A landscape with many valleys, sampled at points; each row gives a point and its height.
From any point a ball rolls to the lowest of the 2 points nearest to it. It stops when none of these is lower. Distance is the straight distance between rows; heights are no part of it.
(851) height 18.5: [-12,   4,   1,   9,  17,  -7,   3, -21,   2,   4,  -1,  -4,   0,   9,   8,
   4,   5, -13,   9,   0, -19,  -2,  11,  29,  26,  13,  18,  -4,   5, -44,
  12,  -7,  -6, -25,  -3]
(930) height 10.9: [ 31,  -9,  -2,   4,  -6,  -9,  34,   8,  -9,  -4, -16,  -6,  -8, -13,  -3,
  28, -11,   6,   6,   4,  -2,   7, -20,  -3,   7, -10,  10,  -4, -15,  -3,
   5,  -9,  -6, -10,  11]
(555) height 38.0: [-24,  -5, -11,  -6,  27,  -4, -12, -22,  20,  18,   1,   2,   2,   1,  -1,
 -12,  15,  -6,   1,   9,  15,  -4,  24,   1,   6,  13,   9, -26,  31, -26,
   8,  -7,   2,  14,  -5]
(501) height 52.9: [ 10,  -1,  -9,  15, -17,   4,  14,  14, -10, -23,  15,   9,  -5,   4,  23,
  10,  15, -21, -24,   8, -22,  15,  -2,  22,  23,   2,  -6,   0,  -6, -14,
  -5,   5, -13,  19,  23]
(867) height 62.6: [  1,  -2,   3, -10,  31,   2,   6, -18,  14,  30, -25,  -5,   8,   2, -12,
  15,   1,  -1,  28, -13,   7,  -3,   2,  13, -15, -11,   4,  -5,  -1, -19,
  10,  -2,   5, -42,  -7]
(224) height 63.3: [ -9,   2,   5,  -5,  26,   6,  -4, -24,   4,  17, -20, -15,   5,   7, -21,
   1,   0,   3,  25, -25,  -6,  -7,   1,   8, -15,   3,   9,   0,  -3, -25,
   7, -14,  17, -51, -16]
(910) height 53.6: [-25,   3,   6,  -8,  -1, -11, -24,  15,  -2,   2,  33,  -3,   4,  14,  -6,
 -33, -14,   6,   3,   9,   8, -25,   4, -22,   4,  -4,  -4,  17,  20,  41,
  -6,  22,   3,  11, -10]
(213) height 29.7: [  3,   1,   6,  -3,  12,   3,   7,  -6,  -2,   8, -15,  -4,   1,   8,  -3,
   4, -17,   4,  20, -17,  -1,  -5,  -5,   8,   3, -15,  11,   9,  -8,   6,
   4,  -5,   7, -38, -14]
(655) height 61.2: [ 10,   8,   6,   0,   7,   1,   7, -12,   4,  13, -15,  10,  -3,  -1,  -3,
  23,  19,   6,   7,  -7,  -5,  12,  -8,  28, -23,  -7,  -5,   2, -12, -28,
  11,  -3,   3, -19,   8]
(672) height 26.0: [  1,  -6,  10,   7, -19,  -6,   2,  10, -23, -21,   3,  -9,   0, -25, -22,
 -10,  -8,   5,  -9,   6, -12, -21, -21, -44,   6,   9,  -2,  -1,  -9,  17,
  -8,  -1,   4,  16,  16]
(706) height 17.1: [-14,   1,  13,   2, -11,  -2, -24,   3, -22, -25,  18, -10,   2,   1, -21,
 -19, -15,  23,  -1, -15,  -7, -24, -13, -29,  -3,  16,   9,  18, -10,  15,
 -13,  -3,   5,  -3,  -6]
(855) height 48.9: [  6,   6,  -7,  -5, -29,   7, -15,  20,   9,  -6,   8,  26,  11,  -8,  24,
  -6,  14, -17, -24,   5,   7,   9,   2,  -1, -12,  -2, -30,   6,   7,  20,
 -14,  14,   7,  37,   8]
(1053) height 65.2: [  1,  -5,   9,   3,  12,   1,   6, -19,  -8,  -6, -18, -12,   1, -10, -23,
   3,   7,  13,  11, -16, -13,  -3, -11,  -2,   0,  15,  18,  -5,  -8, -30,
   6, -14,  10, -32, -12]
(96) height 35.0: [  8, -11, -10,  -7,  20,  -3,  15,  -1,  29,  30,  -8,  -1,   6,   1,  13,
   7,   9,  -6,  14,  18,  18,   9,   9,   5,   8, -12,   8, -25,  22,  -5,
   4,   1,  -3,   0,   5]
(80) height 68.1: [-14, -13,  -1,   5,  14,  -8,  -1,  -8,  -6,  -3,   0, -27,   1,  -7, -25,
 -19, -15,   1,  12,   3, -16, -27,   1, -33,  24,  11,  20,  -6,  19, -10,
  -9,  -6,  -2, -16,  -9]
(746) height 22.0: [ 18,   8,   7,   1, -11,   9,  -3,  13, -24, -20,  -3,   7,  -2,   6,  -6,
   0, -25,  21,   0, -22,   1,   4, -16,  -9, -13, -10,   4,  30, -29,  37,
  -4,   0,   4,  -9, -10]
(481) height 13.3: [ 13,  -4,   4,   6, -29,   3,   4,  13, -23, -28,  -4,   6,  -6, -11, -13,
   6, -10,  10, -18,  -9, -13,   0, -19, -17,  -2,   0,  -6,  12, -27,  16,
 -12,  -2,   0,  11,  11]
(1032) height 9.8: [-21,   6,   3,  13,  -7,  -7, -19, -17, -17, -21,   1,  -3,  -6,   3, -16,
  -7,   1,   8,  -8,  -5, -26,  -3,   3,   5,  13,  33,  10,  -1,  -2, -40,
   5, -17,  -1,  -9, -10]
(260) height 36.8: [-22,   3,  -6,  -7,  19,  -2, -19, -15,  23,  23,   2,   6,   5,  12,  13,
 -15,  11,  -8,   3,  11,  20,   0,  29,  13,   0,   2,   0, -15,  33, -11,
  11,   2,   3,  11, -12]
(295) height 21.9: [ -5,  -3,  13,   6, -13,  -4,  -7,   5, -23, -25,   3, -13,  -1, -12, -24,
 -11, -12,  17,  -4,  -4, -10, -18, -16, -34,   2,  11,   7,   6,  -9,  13,
 -11,  -2,   3,   1,   3]
(1028) height 44.6: [-28,  10,  10,   0,   6,   1, -35, -22,   3,   4,   7,   1,  -3,  -1, -14,
 -19,   0,   8,  -1, -10,   2,  -5,  19,   0, -10,  29,   2,  -7,   9, -28,
  10,  -7,   5,   3, -15]
(618) height 59.0: [ 24,   0,  -2,   5,   3,   3,  31,   8,  -3,   2,  -6,   4,  -8,   3,   9,
  26,  -5,  -3,  10,  -3,  -4,  11, -15,  28,   8, -21,  11,  10, -14,  -3,
   1,   3,  -8, -21,   5]
(533) height 50.7: [  6,  13,  -5, -18, -12,  10, -14,  18,  31,  25,   6,  10,   6,   6,  32,
  -4,  10,  -9,  -5,  12,  31,  15,  10,   0, -25, -23, -27,  -2,  14,  35,
  -9,  15,   5,  30,  -2]
(79) height 51.3: [-12,  13, -10, -24,  -1,   6, -20,  11,  31,  25,  13,   4,  12,  10,  31,
 -17,  11, -10,  -1,  24,  30,   6,  19,  -7, -16, -18, -26,  -6,  29,  35,
 -13,  16,   8,  36,  -4]
(893) height 54.7: [ 25,   0, -15,   8, -12,   8,  24,  22,   1,  -9,  10,   5,  -6,   2,  32,
  17,  15, -21, -18,  14, -14,  21,  -6,  20,  18, -10,  -8,  -6,  -3,  -7,
 -10,  11, -13,  17,  25]
(545) height 27.5: [ -3,   8,   5, -12,   8,   7,  -8,   7, -10,  -1,   5,  -6,   0,  30,   2,
 -16, -35,  11,  19, -29,   4, -10,  -3, -10,  -3, -18,   6,  33, -16,  42,
  -3,  -1,   3, -33, -22]
(976) height 47.3: [ -2,  10,  -8,  -2, -22,   6, -13,  13,   5,  -7,  13,  15,   4,  12,  28,
  -4,  15, -17, -24,  13,   5,   8,  17,  17,  -2,  -3, -23,   7,   6,  14,
  -5,  10,  -3,  24,   0]
(716) height 48.5: [-11,   3,  -4,   7, -23,  -2, -11,   3,  -7, -21,   6,  16,   2,  -6,   3,
  -9,  10, -11, -29,   2, -19,  -3,   3,  -1,   5,  15, -14,  -2,  -1,  -9,
  -4,   1,   0,  27,  14]
(133) height 57.7: [ 28,  -7,  -5,  13,  -7,   4,  40,  20,  -7,  -9,   5,   0, -11,   4,  14,
  25,  -8,  -8,  -1,   7, -10,  16, -13,  22,  24, -17,  12,   7, -13,   3,
 -10,   9, -17,  -3,  13]
(1079) height 49.0: [ 11,  13,  -7,  -8, -23,  13, -11,  21,  15,   2,   9,  17,   2,  12,  39,
  -3,  14, -20, -19,  10,  17,  19,  13,  26, -16, -14, -36,  18,   2,  31,
 -10,  17,  -6,  23,  -5]
(612) height 41.5: [-15,  -3, -13,   2,   7,  -7,  -3,  -3,   6,   2,   6,   3,   6,  10,  17,
  -5,   9,  -8,  -5,  20,  -6,  -2,  17,  14,  23,   3,   8, -12,  24, -16,
   2,   0,  -7,  10,   4]
(349) height 50.0: [ 20,  11,  -9, -16, -22,   6,  -1,  22,  26,  16,   3,  15,   1,   9,  35,
   4,   7, -12, -10,  14,  26,  19,   6,  13, -20, -23, -27,   7,   5,  36,
 -14,  17,   0,  20,  -2]
(1002) height 16.5: [ 24, -12,  -1,   4,   2, -10,  41,   5,  -9,  -4, -11, -15,  -3, -11,  -4,
  27, -13,   1,  15,   4, -12,   3, -18,  -1,  26, -10,  23,  -5,  -8, -12,
   1,  -6, -11, -23,   9]
(462) height 41.3: [ -6,  -4,   1,   4,   4,  -4,   0, -13,   7,  -1,  -9,   4,  -2,  -8,  -2,
   0,  17,   4,  -8,   4,  -5,   2,   3,   6,   0,  10,   3, -19,   2, -27,
   8,  -5,  -3,   7,   7]
(656) height 47.6: [ -4,   3,  13, -13,  27,   9, -10, -28,  20,  36, -18,   5,   2, -16, -15,
  10,  17,   9,  11, -10,  20,   7,   5,  -1, -44,   2,  -3, -14,   3, -17,
  18,  -2,  10,  -7,  -3]
(289) height 6.7: [ 16,  -8,   3,   4, -26,   0,   9,   8, -16, -22, -12,  12,  -8, -20,  -7,
  12,   2,   4, -19,  -8, -19,   2, -22, -12,   3,   6,  -9,  -1, -21,  -4,
  -7,  -4,  -2,  12,  17]
(895) height 30.0: [-15,  16,   5, -10,  13,   8, -14,  -8,  -4,   4,   9,  -5,  -3,  40,   4,
 -22, -28,   3,  19, -34,   2,  -9,   7,   7,  -6,  -9,   0,  29, -17,  25,
   4,  -7,   9, -42, -30]
(845) height 43.5: [ -9,  -5,  -9,   1,  -4,  -6,   2,   3,   5,  -7,   3,   2,   3,   0,   8,
  -4,   9,  -5, -13,  19,  -5,  -3,   7,  -4,  16,  -2,   1, -15,  15,  -1,
  -6,   3,  -3,  14,  11]
(33) height 36.1: [  7,  -5, -18, -11,  31,  -3,  16,   0,  37,  42,  -4,  -3,   8,  10,  30,
   8,  16, -14,  21,  25,  21,  12,  14,  23,  16, -19,   8, -26,  29, -14,
   4,   2,  -4,  -6,   7]
(121) height 54.6: [-15,   6,  10,  -6, -17,  -5, -22,  19, -13, -11,  32,   6,   5,   7,  -9,
 -27, -11,  11,  -6,   7,   9, -25,  -5, -23,  -4,  -3,  -8,  24,   1,  53,
 -11,  21,   3,  16,  -5]
(399) height 39.0: [ -5,   2, -12,   4,  20,  -4,   2, -12,  17,  18,   4,  -1,   7,  18,  28,
  -1,  15, -15,   5,  13,   1,   7,  19,  32,  24,  -3,   9, -14,  23, -29,
  12,   2,  -8,  -3,   5]
(577) height 45.4: [ -5,   1,  -6,   3, -14,  -2,  -1,   9,   1,  -8,   7,   8,   2,  11,  11,
  -1,   1,  -5, -15,  12,  -2,   1,   7,  10,   8,  -5,  -8,   3,   8,  14,
  -3,   8,  -4,  12,   1]
(529) height 32.6: [ -7,   6,   0,  17, -23,   1,   0,   5, -26, -34,  11,   7,  -6,   7,  -5,
  -1,  -9,   0, -24,   1, -23,  -4,  -3,   8,  12,  12,  -2,  25, -20,   9,
 -11,   1,  -6,   7,  -2]
(1036) height 54.5: [ 19,   4,  -6,   8, -21,  14,  10,  25,  -4, -15,  17,  16,  -8,  17,  30,
   9,   9, -18, -16,   7,   1,  18,   2,  39,   1,  -9, -22,  27, -16,  20,
 -11,  16, -15,  15,   1]
(1001) height 32.8: [-20,  -4,  -4,   8,  -5,  -7,  -8,  -5, -10, -17,   5,  -6,  -2, -23, -19,
 -19,   8,   2, -18,  15, -14, -20,  -1, -32,  13,  20,   8, -17,  12, -17,
  -7,  -3,   1,  19,  15]
(205) height 24.4: [  5, -14,   0,   0,   6, -10,   5,   6,   3,  10,  -5, -21,   4, -21, -16,
  -1,  -7,   0,  11,  15,  16,  -7,  -1, -39,  -4,   0,  -5, -22,  12,  19,
   4,  -4,   3,  21,  12]
(48) height 48.8: [ 19,  -5,   7,  -8,   1,   2,   7,   0,  13,  28, -16,   1,  -1, -27,  -9,
  13,   4,   5,  10, -10,  26,   9,  -9, -21, -37,  -3, -13, -19, -12,   7,
  16,  -8,  12,  15,   7]
(88) height 47.0: [-16,   5,  17, -13,  32,   6, -25, -27,  21,  32,  -6,   1,   4,  -6, -14,
  -6,   7,   6,  17, -16,  24,  -2,  11,   3, -36,   5,   0,  -9,   7, -11,
  17,   5,  14,  -6, -14]
(539) height 50.1: [  2,   8,   9,  -8, -27,  11, -25,  18,   6,  -1,  16,  20,   5,   0,  16,
 -11,   5,  -7, -19,  -7,  15,   4,   1,  -7, -27,  -7, -34,  13,  -3,  39,
 -10,  20,   8,  33,  -2]
(1016) height 52.6: [-23,   4,   3, -16,   7,  -8, -24,  16,  14,  13,  30,  -3,   9,  12,   6,
 -29,  -3,   2,   5,  20,  21, -15,  10, -23,  -3,  -6,  -9,   5,  30,  41,
  -7,  21,   8,  22,  -7]
(996) height 30.5: [ 13,  -6,   2,  -2, -12,  -3,  10,  12,   2,   7,  -9,   3,  -6,  -1,   2,
   9, -11,   4,   0,   6,   8,   5,  -7,  -5,  -4, -14,  -4,  -6,  -5,  16,
  -1,   4,  -2,   6,   7]
(216) height 29.2: [ 11,  11,  -5,  12,   1,  10,  16,   5, -18, -25,  -2,  10,  -5,  19,  10,
  11, -19,   1,   6, -23, -12,  11,  -9,  27,   1,  -9,   8,  48, -32,  15,
  -6,  -1,  -4, -27, -17]
(939) height 51.9: [-23,   7,  -5, -20,   9,   0, -23,  12,  24,  24,  21,   2,  11,  12,  17,
 -24,   7,  -4,   3,  23,  31,  -7,  16, -21,  -9, -10, -17,  -8,  36,  33,
 -11,  17,  10,  34,  -2]
(203) height 50.6: [  1,  -3,  -2,  10, -24,  -1,   6,   6, -12, -26,   4,  15,  -4,  -3,   8,
   5,  14, -10, -27,   3, -24,   4,  -3,   7,  12,   8,  -8,  -1, -11, -14,
  -4,   1,  -7,  20,  19]
(820) height 20.8: [  7, -17,  -4,   7,   3,  -8,  23,   0,   0,  -7,  -9, -10,   2, -13,  -2,
  11,   7,  -3,  -1,  16, -13,  -1,  -4,  -7,  23,   3,  16, -21,   6, -18,
  -2,  -5, -16,  -1,  16]
(737) height 60.1: [ 25,   5,   4,   7,   8,   3,  25,  -2,  -4,   5, -12,   7,  -5,  -2,   2,
  29,   9,   3,   9,  -5, -10,  15, -16,  32, -10, -14,   2,   6, -16, -22,
   7,  -2,  -2, -22,  14]
(968) height 9.6: [-16,   1,   0,  10,   5,  -8,  -5, -21,  -5, -11,  -3,  -3,  -4,  -2,  -5,
   0,   7,   0,  -3,   0, -21,  -3,   7,  14,  18,  25,  15,  -7,   3, -44,
  10, -13,  -3, -16,  -4]
(861) height 36.7: [  9,  -2,  -4,  14, -21,   4,  19,  10, -24, -35,   8,   6, -10,   2,   0,
  13,  -4,  -3, -17,   1, -24,   3, -12,  10,  17,   1,   1,  19, -22,   4,
 -12,   1, -13,   3,   9]
(566) height 18.9: [ 25, -16,  -7,  -2,   3, -15,  24,   3,   7,  15, -17, -27,   1, -26, -17,
  16, -14,   6,  17,   2,  19,   2, -10, -25,  -8,  -7,   4, -20,   3,  12,
  10, -13,  -2,   2,   5]
(811) height 27.4: [  9,  -2,   4,  -5,   9,   1,   7,   1, -11,  -2, -11, -13,   2,   4, -10,
   0, -25,  10,  21, -17,  -2,  -7, -10, -14,   5, -14,  13,  11,  -9,  19,
  -1,  -6,   3, -28, -14]
(755) height 48.2: [  9,  -1,   8, -14,  15,   9,   3, -14,  22,  37, -18,   7,   1, -24, -14,
  17,  16,   1,   8,  -7,  25,  11,  -2, -11, -43,  -2, -10, -20,  -6, -10,
  17,  -6,  11,   5,   6]
(816) height 43.6: [ -9,  -3,   9,   1,  -4,  -1,  -8, -11,  -4,  -9, -10,  -1,  -5, -14, -16,
  -5,   9,  10,  -9,  -8, -10,  -2,  -1,  -6,  -7,  18,   1, -13,  -6, -21,
   1,  -6,   1,   5,  -1]
(825) height 56.2: [ 20,  -6, -14,  15,  -7,   3,  35,  24,  -5, -11,  13,  -3,  -6,   4,  25,
  23,   1, -16, -10,  24, -17,  13, -10,  14,  31, -14,   8,  -3,   1,   2,
 -14,  11, -18,  11,  24]
(32) height 22.1: [-14,   8,   8,  -4,  -4,   1, -21,   2, -21, -17,  16,  -7,   5,  19, -10,
 -21, -25,  20,   8, -26,  -4, -19, -10, -17,   0,   4,   9,  31,  -8,  28,
  -8,  -1,   5, -17, -19]
(781) height 26.7: [-11,  12,   4,  19, -31,   2, -18,  -1, -26, -27,  18,  18,  -5,  12,   2,
  -7,   2,  -7, -29,   4, -22,   1,  11,  12,  10,  24,  -8,  23, -16, -12,
  -4,  -1,  -6,  13,  -4]
(852) height 40.9: [-19,   4,  -2,  -3,  11,   2, -13, -26,  13,  11,  -8,  12,  -1, -13,  -3,
  -3,  31,  -5,  -9,  -3,   4,   6,  19,   6, -13,  25,  -2, -25,   5, -47,
  17, -14,   6,  16,   4]
(604) height 35.3: [-10,   1,  -6, -11,  14,  -2,  -6,  -7,  26,  29,  -1,   6,   5,  15,  21,
  -7,   4,  -7,  11,   8,  17,   6,  19,  23,   2, -13,  -5,  -5,  27,   4,
  10,  10,  -1,  -4, -14]
(13) height 64.2: [ -1,  -5,   4,  -1,  21,   3,   5, -24,   1,  10, -23,  -9,   3,  -8, -25,
  15,  15,  11,  16, -17,  -8,   3,  -8,  10, -16,   9,  11,  -5,  -7, -41,
  12, -14,  13, -39,  -6]
(407) height 37.4: [-23,  -8, -15,   0,  22,  -5,  -6, -20,   9,   8,  -1,  -4,   1, -10,  -8,
 -12,  22,  -6, -10,  16,   3,  -6,  20, -10,  17,  18,  13, -33,  29, -40,
   1, -14,  -3,  21,   7]
(703) height 39.4: [-11,  -4,  -1,  -3,  21,  -3,  -5, -23,  18,  15, -10,   5,   1, -10,  -3,
  -2,  22,   1,  -1,   3,   7,   5,  14,   7,  -6,  12,   7, -23,  12, -35,
  13,  -6,   0,   3,   0]
(288) height 56.4: [  5,   7,  -9,  17, -14,   8,   5,  18,  -8, -14,  24,   8,  -2,  23,  32,
   4,  10, -23, -18,  21,  -8,  13,  15,  33,  15,   0, -15,  18,   2,  12,
 -10,  13, -16,  19,   4]
(492) height 32.5: [ 12,  -3,  13,  -5,   2,   0,   2,  -2,   3,  12, -13,   1,  -1,  -1,  -4,
   4, -10,  11,   8,  -5,  15,   1,  -7,  -3, -12, -14,  -2,  -3,  -5,  14,
   5,   3,   3,  -6,  -6]
(46) height 37.2: [ -5,  -5, -22,  -7,  32,  -3,   9,  -9,  29,  31,   3,  -4,  10,  16,  30,
   0,  23, -18,  11,  22,  16,  10,  17,  25,  29, -11,  10, -27,  35, -26,
   4,  -3,  -4,   6,   7]
(588) height 15.8: [ 31,  -9,  -3,  -1,  -2, -11,  31,   5,  -5,   7, -22, -18,   0, -19, -15,
  20, -13,   9,  16,   0,  13,   3, -17, -12,  -5, -11,   7, -10, -11,   4,
  11, -13,   1, -12,   5]
(262) height 21.7: [ 17, -18,  -7,  -1,   8, -13,  17,   0,   0,   4,  -7, -39,   2, -36, -30,
   9,  -9,   4,  18,   4,  14,  -8, -12, -42,  -3,   2,   0, -24,   4,  12,
   9, -14,  -1,  16,  11]
(989) height 28.5: [ 14,  -5,  -1,  -6, -16,  -3,   9,  21,   3,  11,  -1,  -6,   0,  -6,   2,
   6, -14,   3,   2,  12,  19,   1,  -6, -18,  -9, -13, -13,  -5,   3,  36,
  -2,   8,   4,  15,   8]
(860) height 52.7: [  7,   6,  -5,  11, -28,  13,  -5,  20, -12, -22,  16,  17,  -3,  18,  16,
  -4,  -1, -10, -24,   5,   1,   7,   5,  22,  -3,  -5, -26,  29, -13,  33,
 -13,  14,  -6,  18,  -6]
(444) height 35.4: [-24,  -7,  -9,   6,  10,  -6,  -7, -14,   1,  -9,   1,  -5,  -3, -14, -17,
 -16,  10,   0, -11,  14, -10, -14,  12, -19,  15,  19,  12, -25,  21, -28,
  -3,  -8,  -1,  14,   9]
(799) height 51.4: [  5,   8,   1,  -1, -25,  12, -15,  20,  -3,  -8,  17,  13,  -1,  15,  12,
  -9,  -6,  -2, -20,   2,   9,   4,   3,  11, -12, -13, -26,  23,  -6,  46,
 -13,  19,   0,  20,  -8]
(93) height 25.2: [ -4,  -2,  -2,   9,  23,  -4,  24, -14,   4,   1,  -1, -16,  -2,   8,   7,
   9,  -1, -15,  17,  -3, -30,   0,   4,  26,  38,  -3,  21,  -9,   4, -40,
   8,  -7, -12, -34,   6]
(721) height 25.4: [  6,  10,   3,   2,  -1,   7,  -1,   2, -17, -18,  -4,   6,   0,  16,  -2,
  -2, -22,  12,   3, -24,  -6,   3,  -9,  11,  -4,  -7,   8,  34, -23,  23,
  -6,  -3,   3, -20, -17]
(104) height 46.3: [-18,   5,   7,   7, -17,  -2, -22,  -8,  -9, -18,   5,  11,  -2, -11, -12,
 -14,   7,   2, -22,  -5, -15,  -4,   5,  -9,  -4,  25,  -9,  -7,  -4, -20,
  -2,  -2,   3,  24,   6]
(733) height 25.3: [ -4,   1,  11, -15,   3,   0, -16,  13, -16,  -6,  14,  -9,   9,  22,  -6,
 -17, -33,  17,  21, -27,   8, -21,  -9, -28,  -5,  -9,   8,  34, -10,  45,
  -6,   1,   3, -21, -17]
(82) height 22.2: [  8, -10,  -3,   5,  16,  -5,  33,  -5,  -1,  -3,  -9, -15,  -2,  -1,  -1,
  18,  -8,  -8,  21,  -2, -21,  -2, -11,   9,  33,  -8,  24,  -5,  -4, -23,
   0,  -7, -10, -39,   3]
(497) height 32.4: [ 27,   9,  -2,   8,  -3,  11,  23,  12, -15, -19,  -5,  17, -12,  11,   6,
  20,  -7,   5,   4, -17,  -6,  18, -17,  34, -10, -16,   5,  39, -36,   6,
  -1,   1,  -4, -21,  -2]
(265) height 46.1: [-26,   9,  14,  -7,  23,   5, -34, -31,  13,  19,   2,  -3,   1,  -6, -16,
 -12,   7,   8,  14, -21,  11,  -4,  14,   3, -27,  24,   4,  -6,   8, -28,
  17,  -5,  15, -10, -20]
(294) height 20.4: [-22,  10,   2,  15, -20,  -5, -19,  -8, -24, -26,  14,   7,  -7,   8,  -7,
  -6,  -1,  -2, -21,   5, -25,  -3,   9,   7,  13,  27,   2,  11,  -8, -23,
  -2,  -9,  -4,   3,  -5]
(106) height 29.8: [-13,  -5,   9,   6, -12,  -4, -14,   1, -12, -17,   7,  -4,  -3, -29, -22,
 -18,   2,   3, -15,   3, -11, -26, -11, -44,   0,  22,   0, -12,  -1,  -2,
  -8,  -2,   3,  23,  14]
(567) height 14.1: [ 10, -13,   0,   5, -14,  -6,  16,   3, -12, -18, -13,  -2,  -3, -20, -10,
  12,   4,   1, -12,   6, -16,   0, -13, -17,   9,   4,   2, -14,  -7, -11,
  -2,  -6,  -6,   9,  19]
(333) height 66.2: [-10,  -7,  10,   0,  12,   0,  -9, -18,  -7,  -5,  -9, -20,  -1,  -7, -24,
  -8,  -5,  14,  15, -21, -10, -12,  -5, -14,   0,  18,  21,  -5,   0, -21,
   2, -13,   9, -26, -16]
(956) height 31.8: [ 10,   1,   4,  -7,   7,   2,   7,   2,   6,  16, -10,   5,   2,   9,   3,
   7, -13,   2,  15,  -7,  12,   4,  -1,  15,  -6, -23,  -1,   7,  -3,  18,
   4,   9,   2, -21, -13]
(1039) height 24.8: [ 23,   3,   6,  -6,  -2,   3,   3,  12, -17,  -6,  -9,  -6,   3,   4,  -9,
   2, -30,  18,  15, -21,   7,   2, -17, -17, -10, -12,  11,  20, -21,  34,
   1,  -5,   5, -21, -10]
(55) height 26.6: [  6,  -8,   3,  -6,  -6,  -9,   1,  20,  10,  14,   3, -14,   2, -16,  -4,
   0, -11,   0,  10,  12,  24,  -5,  -4, -38, -15,  -6, -14, -13,   9,  40,
   2,   3,   7,  27,  11]
(7) height 67.2: [-16, -13,   3,   5,  13,  -3, -12, -14,  -7,  -8,   0, -31,  -1, -12, -33,
 -17,  -8,   9,  16, -13, -15, -23,  -4, -34,  16,  24,  25,  -9,  13, -23,
  -6, -13,   5, -23, -17]
(914) height 33.6: [  4,  -6,  -3,  -4,  12,  -4,   9,  -2,  21,  24, -10,   2,   3,   5,  11,
   7,  -1,  -3,  11,   6,  13,   6,   5,  12,   0, -17,   1, -10,  13,   4,
  10,   9,  -2, -13,  -5]
(760) height 62.0: [  6,   2,   5,  -5,  24,   4,   5, -19,  11,  25, -23,   3,   6,   1,  -8,
  25,  11,   7,  19,  -9,   4,  12,  -3,  26, -29, -10,  -3,   0,  -5, -28,
  10,  -2,   5, -29,   2]
(480) height 42.7: [-26,  13,   7,   4,   5,   0, -32, -26,   2,   3,  -1,  13,  -4,  -2,  -7,
 -13,  17,   1,  -8,  -2,   1,   4,  22,   4, -12,  33,  -3, -15,   4, -47,
  17, -11,   5,   9,  -7]
(864) height 18.1: [ 20,  -2,   3,   1, -18,   3,  10,  16, -23, -21,  -7,   6,  -8,   0,  -9,
   8, -17,  14,  -5,  -8,  -4,   6, -17,  -9,  -4, -10,   1,  18, -27,  23,
  -8,  -2,  -2,   0,   0]

For each start below, name the point where the ball stops.
(956) -> (289)
(497) -> (289)
(755) -> (703)
(861) -> (968)
(655) -> (703)
(996) -> (930)
(407) -> (706)
(80) -> (703)
(7) -> (703)
